Each row is a point on a tangle of strands that fork, close into loops and nearly touch. The rows are in no order.
In the rows, zero is written as 128.
Two points are linked if the straight distance between their rows is under 108. Some points are linked to none.
nem: [131 152  90 113 154 120 149  78 110 182 145 184  94 116 118 133 102  74
  74 108 160 115 168  97 154 135 108]
vogo: [109 166 150  83 137 153 142 121 112 181 137 182 101 131 128 138  99 109
 132 125 169 120 149 129 121 138 115]
betef: [ 72 110 107 170 179  34 123 111 102 132 158 109 174  91 109 143 121 100
 138 121 100 136 152 120 117  92  95]
met: [112 130 174 128  98 172 151 194 142 172 115  91 120 162 112 159 100 143
 172 130 112 160  96 148 106 106 180]
zam: [129 136 170 136  79 185 138 160 146 140 121  89 130 166 135 143 140 154
 174 111 118 134  85 138  98 111 169]
Likiv: [147  88 131 187  86 141 148 203 151  84  74  85 151 150 106 163 149 198
  94 139  72 131  94 131 127 111 159]
rom: [127 112 166 139  73 151 165 232 163 144  81  81 107 159 119 174  97 161
 129 145 109 154  77 150 118 109 177]
bisu: [ 81 152 142 159 164  75 134  99 117 151 145  94 184 104 136 149 164 114
 178  91 136 115 136 122  64 114 117]
tasa: [157  79 121 137 119 165 150 183 121  98  98 126 135 133 106 137 121 190
  98 146  56 169 109 118 104 149 139]
fopa: [ 85  89 164 146  94 129 158 199  98 119 109 103 143 156 171 143  90 155
 157 190  72 165 117 127 111 113 131]
fevu: [114 131 190 142 108 181 103 107 123 114 145 140 153 169 166 106 122 131
 183 128 155 126 148 141  98 136 115]
tig: [ 94 124 136 197 115  51 129 124 126 120 119  94 133 124 127 161 167  98
 128 112 135  92 139 151 166  59  98]
gupak: [161 140 106  70 158 149 135 148 143 146  93 167 112 110  86 147  92 192
  84 156 126  81 129 124 145 176 196]
ture: [ 95  89 170 161 106 119 155 213 112 122  88 128 127 152 136 169  74 158
 109 192  98 148 140 136 130 108 133]
Peram: [155 131 144 112 100 206 119 114 131 101 120 118 155 146 135 116 157 206
 155 115  94 113  99 115  73 163 166]
nal: [112 155 116 118 138 101 153 110 119 172 145 151  89 125 132 139 132  60
 101 109 169 135 138 122 148 111  90]
mamad: [142 142 116 141 164 118 134  56 135 145 110 146 152 119 108 120 165 136
 147  91 179  58 162 123 136 134 154]
mul: [112 144 129 116 156 155  99  92 109  92 167 139 179 130 179  78 161 131
 169 120 123 135 145 121  84 169  91]
Metut: [118  82 153 162 124 131 138 176 123 128 106 140 119 152 105 148  80 130
 120 154 109 159 150 150 157 110 140]
zeni: [ 82 107 134 162  87  76 141 144 109  93 121 103 128 141 186 132 155 108
 137 157 122 125 116 132 142  87  76]
Letuz: [167 105 168 119  96 197 119 173 154 138 122  93 115 153 102 130  64 163
 154 131  84 199  93 145 102 148 205]
Kap: [ 82 107 104 169 188  64 153 114  90 143 154 117 175  87 135 127 127  92
 138 107  99 187 151 103  86 126  81]
lufa: [127 173  87 107 187  91 111  42 122 148 169 140 130  89 159  94 149  58
  98 100 185 115 162  87 118 168  80]
lom: [112 158 140 168 116  64 125 100 129 145 128 124 118 107 133 166 171  97
  98 106 166  63 145 136 162  71  93]
Fizi: [137 125 122  81  86 168 158 182 144 151 120 113  75 149 127 122 115 126
 141 126 115 192  72 139 124 140 131]
Rugi: [189 110 119  93 107 167  81 116 148  88 129 151  99 129 113  94  97 158
 120 145 133 151 122 142 144 166 145]
Vep: [112 138  88 145 177  70 111  69 112 126 177 128 132  89 146 105 150  49
  93 102 147 144 152  99 132 135  64]
Punub: [108 128 110 124  72  96 166 199 151 137 104  82 102 133 143 144 163 120
 127 122 117 136  70 149 158  83 119]
Keris: [ 91 117 132 156 115  84 150 147  93 116 122 142 123 127 157 148 132 116
  97 147 123 112 145 121 140  90  79]
Fer: [110 108 110 172 147  91 139 113 105 122 141 145 136 119 130 125 132  86
 107 123 129 141 159 122 148 105  83]
sepon: [ 96 171 114  72 156 110 145 122 100 146 135 159 142  90 134 140 153 152
 128 125 119  81 126 114  88 133 115]
beter: [155 107 158 155 111 219 147 122 113 112 121 111 161 156 124 125 147 200
 139 102  62 154 116  85  62 162 167]
kib: [123 186 132  98 166 118 114  81 145 191 159 132 117 118 106 133 129  78
 162 104 202  78 147 132 150 116 137]
kevog: [134 175  96  62 170 133 104  83 142 173 162 144  99 115 109 108 111  89
 149 124 166 102 134 129 165 147 147]
kosi: [230 109 126 118 114 166 135 155 170  95  61 140  99 126  73 139  90 202
  60 140 126 143 111 126 121 187 190]
dep: [ 95 117 114 181 171  82 134  93 103 163 156 154 143 114 125 125  87  56
 103 107 151 154 188 108 138 113  84]
Tuvek: [146 145 158  93 112 187 142 115 133 168 117 170  94 149 116 132 114 130
 143 114 181 130 140 133 114 150 141]
vugez: [168  97 156 152 110 204 167 162 127 118  93 113 135 149  98 141 121 200
 113 128  60 166 115  96  72 157 164]
tusu: [120 164 112 137 110  86 109  95 117 148 155 144 104 112 141 160 137  75
  57 129 142  53 160 123 178  79  94]
Bebo: [123 170  94  93 184 100 124  79 145 153 154 106 135 100 117 105 171  87
 170  96 151 116 110 126 123 141 132]
papot: [123 150  94 105 170 103 119 108 136 154 135 129 141 105  88 125 150 115
 159 105 129 100 124 141 152 116 159]
Tatev: [109 139 128 132 143 128 136 133 139 151 135 110 146 139 111 131 146 114
 177 108 123 132 114 145 119 111 145]
Bimin: [166 103 164 118 120 168 106 187 159 115 106 126 130 131  84 149  63 185
 119 155  94 170 111 157 120 157 202]
limar: [ 91 162 136 120 172  99 146 107 109 154 126 136 176 102 113 153 145 149
 157 103 135  73 149 119  78 123 130]
riken: [106 142 186 150  64 176 145 145 127 121 121  94 140 172 175 147 165 159
 169 121 131 106  94 127  77 105 135]
dab: [162  87 145 143  78 162 138 128 116  96 114 165  77 162 154 111 107 121
  86 148 152 167 140 126 146 135  78]
vom: [106 158  90  93 166  85 156 113 106 149 153 122 130  82 160 120 175  88
 125 100 128 161 103 100  81 142  72]
pufal: [143 117 124 107 146 160  90 111 147 116 159 121 126 145 109  79 121 110
 175 128 126 162 125 151 154 144 141]
vali: [126 129 125 140 145 153  74  76 137  69 163 106 182 141 148  75 174 131
 183 120 118 114 132 132 120 143 119]
Pitep: [115  85 159 118  84 146 159 194 112 131 114 104 109 154 159 123  79 128
 150 175  78 206 105 134 122 129 136]
Bemal: [107 119 139 177 140 118 153 125 101 109 103 151 169 132 117 158 152 162
 113 120 113  88 172 114 100 113 105]
Lef: [103 115  94 148 154  95 167 126  94 126 142 112 146 102 164 117 170  93
 129 109 101 187 115 102  89 134  71]
mudum: [ 99  85 142 195  86 108 168 154 106  99 105  81 151 161 178 133 156 122
 157 153  95 160 112 118 120  93 106]
sog: [153  67 136 163  96 149 115 119 123  81 133 141 100 159 158  85 120  91
 120 148 138 184 142 130 169 129  77]
zufek: [173 125 114  91 154 152  95 125 159 128 106 150 129 114  86 128  95 187
 122 147 138  92 124 144 162 164 214]
lokip: [150 122 131  79  93 149 114 201 155 124 123 123  90 127 121 134  83 151
 112 150 115 172  77 158 139 138 158]
Dibap: [ 95  98 138 152  83  89  93 164 116  68 133 106 120 147 182 112 117 116
 133 195 113 127 121 145 179  91  98]
begop: [214  98 120 104 125 180 108  96 134  92  94 162 118 130 102  98 105 193
 112 134 122 130 139 119 122 184 170]
pezef: [136 143  94 117 122 115 102 122 124 145 152 163  90 124 122 142 106  95
  62 144 136  88 147 128 191 102 125]
fot: [135 133  64  94 189  99 104 117 137 144 126 141 147  92  75 126 119 151
 130 130 101  85 127 138 179 132 194]
Fota: [123 152  78  80 165 104 160 102 110 153 132 158 116  87 114 133 153 123
 103 112 117 108 128 105 122 141 115]
pemo: [199 114 126  88 115 207 144  84 130 126  97 161 100 143 112 100 115 166
 125 113 141 154 136 114 105 193 146]
bot: [114 170 136 130 133 104 132  76 115 137 128 150 141 107 158 133 181 115
 117  93 189  70 151 117 101 127  91]
ketu: [191 110 143 118 147 154 127 182 171 120  80 145 126 120  57 161  65 197
  69 159 109 146 125 138 131 182 209]
Doli: [ 89 145 111 118 177 107 103  93  99 110 169 146 180 100 156  89 132 120
 146 125 121 124 155 115  99 146  87]
ralad: [117 169  99  89 168 124 150  89 120 150 144 122 143  99 144 108 179 102
 156  93 144 140 110 109  79 160 113]
tomis: [121  72 125 206 114 127 146 140 107  83 102 110 163 147 134 137 162 148
 133 132  79 148 134 123 126 110 110]
rof: [103 132 123 158 102  76 128 168 142 129 114  91 125 124 124 156 166 115
 137 121 128 100 102 162 171  69 124]
sapi: [113 129 110  96  89 134 179 189 130 141 109  98 101 132 145 134 154 135
 131 124  97 162  64 133 113 117 117]
Tefo: [130  86 154 186 110 150 156 178 121  91  85 122 153 154 111 156 133 187
 109 150  73 134 133 117 104 120 129]
zuf: [ 93 145 112 141 188  75  97  85 118 112 180 106 164 100 165  90 145  63
 142 118 145 147 154 111 113 135  68]
zuge: [ 91 166 134  94 128 115 137 140 116 155 150 141 100 125 147 137 130  89
 137 131 156 119 122 138 127 110  97]
sez: [130  85 121 128  68 108  98 184 138  67 131  89 109 146 170  95 114 125
 134 187 101 162  84 147 180 110 107]
sot: [163 102 153 124  90 161 132 154 119 102  98 173  85 143 126 137  95 155
  66 155 133 136 142 125 129 140 112]
kirip: [131 104 151 145 116 160  98 116 119  94 136 159 140 151 132 104 113 142
 140 141 131 136 157 139 129 136 113]
lod: [144 142  91  80 115 130  72 139 141 113 166 154  81 121 124 117  92 107
  79 158 131 110 121 142 200 130 135]
Feni: [120 138 199 148  80 174 125 135 130 118 120 137 130 169 161 143 147 154
 160 127 172  91 132 144  93 114 116]
gutog: [158  93 160 125 106 162  73 141 128  83 131 153 120 138 126  99  72 160
 123 166 117 154 147 153 141 142 140]
vusog: [141  92 159 120  78 170 145 203 140 136 117  76 111 154 133 128  71 145
 155 148  67 216  82 135 114 131 177]
fotan: [192 111 130 114  94 160 137 159 149  98  75 156  88 133  95 144 108 181
  56 142 133 132 119 128 130 159 144]
serar: [139 157  75 103 170 101 131  69 120 194 153 165 105  98 102 141  94  83
  74 115 144  66 171  99 172 125 144]
zot: [130 146 116 145 177 111 177  72 121 175  93 161 147 111  96 150 152 127
 116  83 171  78 170  98 112 133 135]
Sevin: [ 80 140 106 139 173  34 102 116 127 135 171  86 147  88 107 137 137  81
 149 121 104 121 128 141 148  79 114]
moda: [108 176 132 134 143  80 101  69 134 116 151 109 159 100 161 126 201 110
 147  99 176  62 136 129 111 118  87]
tezin: [164 137 141 109  99 181 102 100 144  96 115 132 141 143 135 108 163 185
 158 118 141  83 112 139 110 147 156]
Rinus: [144 102 151 117  67 146  98 160 155  84 136  89  88 164 160  85 105 104
 153 163 135 176  87 154 167 117 116]
Beso: [117 157 135 167 160  87 162  66 122 170 103 142 159 101 133 154 177 109
 112  70 198  86 173 102  81 136 107]
teb: [155 124  78  91 148 131  84 137 152 115 132 142 125 107  91 114 109 158
 118 142 114 114 116 149 184 148 187]
Tep: [164  98 168 171  67 156 145 217 169  97  76  73 131 159 113 172 100 197
  94 145  89 152  79 137 110 127 184]
Ruku: [121 149  90 140 171  68 113  69 128 187 168 137 126  91  91 143 102  66
  94 108 146  84 172 112 171  93 134]
duf: [ 92 137 120 138 153  86 110 128 130 126 163 101 137 129 130 111 142  83
 171 132 126 141 122 148 151  96 111]
zifuv: [125 185 100 105 185  86 107  37 136 180 167 126 130  92 122 115 134  63
 126  98 201  80 160 105 138 143 121]
bal: [121 154 111 120 147 119  92  78 138  95 146 119 165 116 143 100 189 133
 162 115 140  78 127 135 133 131 110]
Dalod: [146 153 118 109 142 153 120  72 137 121 120 147 142 129 134 102 178 143
 159 101 162  78 133 128 126 152 141]
Sevi: [143 137  91  78 149 147 148 121 118 146 108 174 111 109 104 132 126 156
  96 132 122 105 135 113 136 156 146]
zivak: [171 129 149  98  94 198 133 126 145 139 112 137  97 153 114 122 116 148
 144 108 145 160 115 135 106 160 154]
vigok: [ 85 136 151 171 133 120 145 122 117 146 138  80 169 143 156 138 162 101
 190 103 123 148 117 126  86 104 129]
Tes: [ 94 132 129 164 163  83 125 112 110 177 155 153 133 120  92 151  72  71
 108 120 145 112 184 122 160  84 120]
borom: [129 139 122  73 115 136  88 165 136 111 150 140  96 126 131 117  97 138
 123 158 127 132 105 152 160 129 134]
satot: [135 107 130 123  96 132  93 132 144  85 156 120  78 158 153  80 116  74
 123 165 147 160 121 145 192 118  85]

A piece is two or more points that can be reached from each other along the links. Count, over all rows, the pieces, the separate loops (a circle has one, a figure eight two, a Y none), the forks (points with three links) and the tips (points with one).
pieces => 3
loops => 5
forks => 6
tips => 2

A fork is a point with three links, a tip a point with one. Leave the first point through the second and follow the links. Name the first fork or tip that comes.
Tefo; Likiv => zeni
zivak; pemo => Tefo
kevog; kib => bal
kosi; ketu => Metut
duf; Sevin => papot
teb; zufek => Tatev
vali; mul => kevog
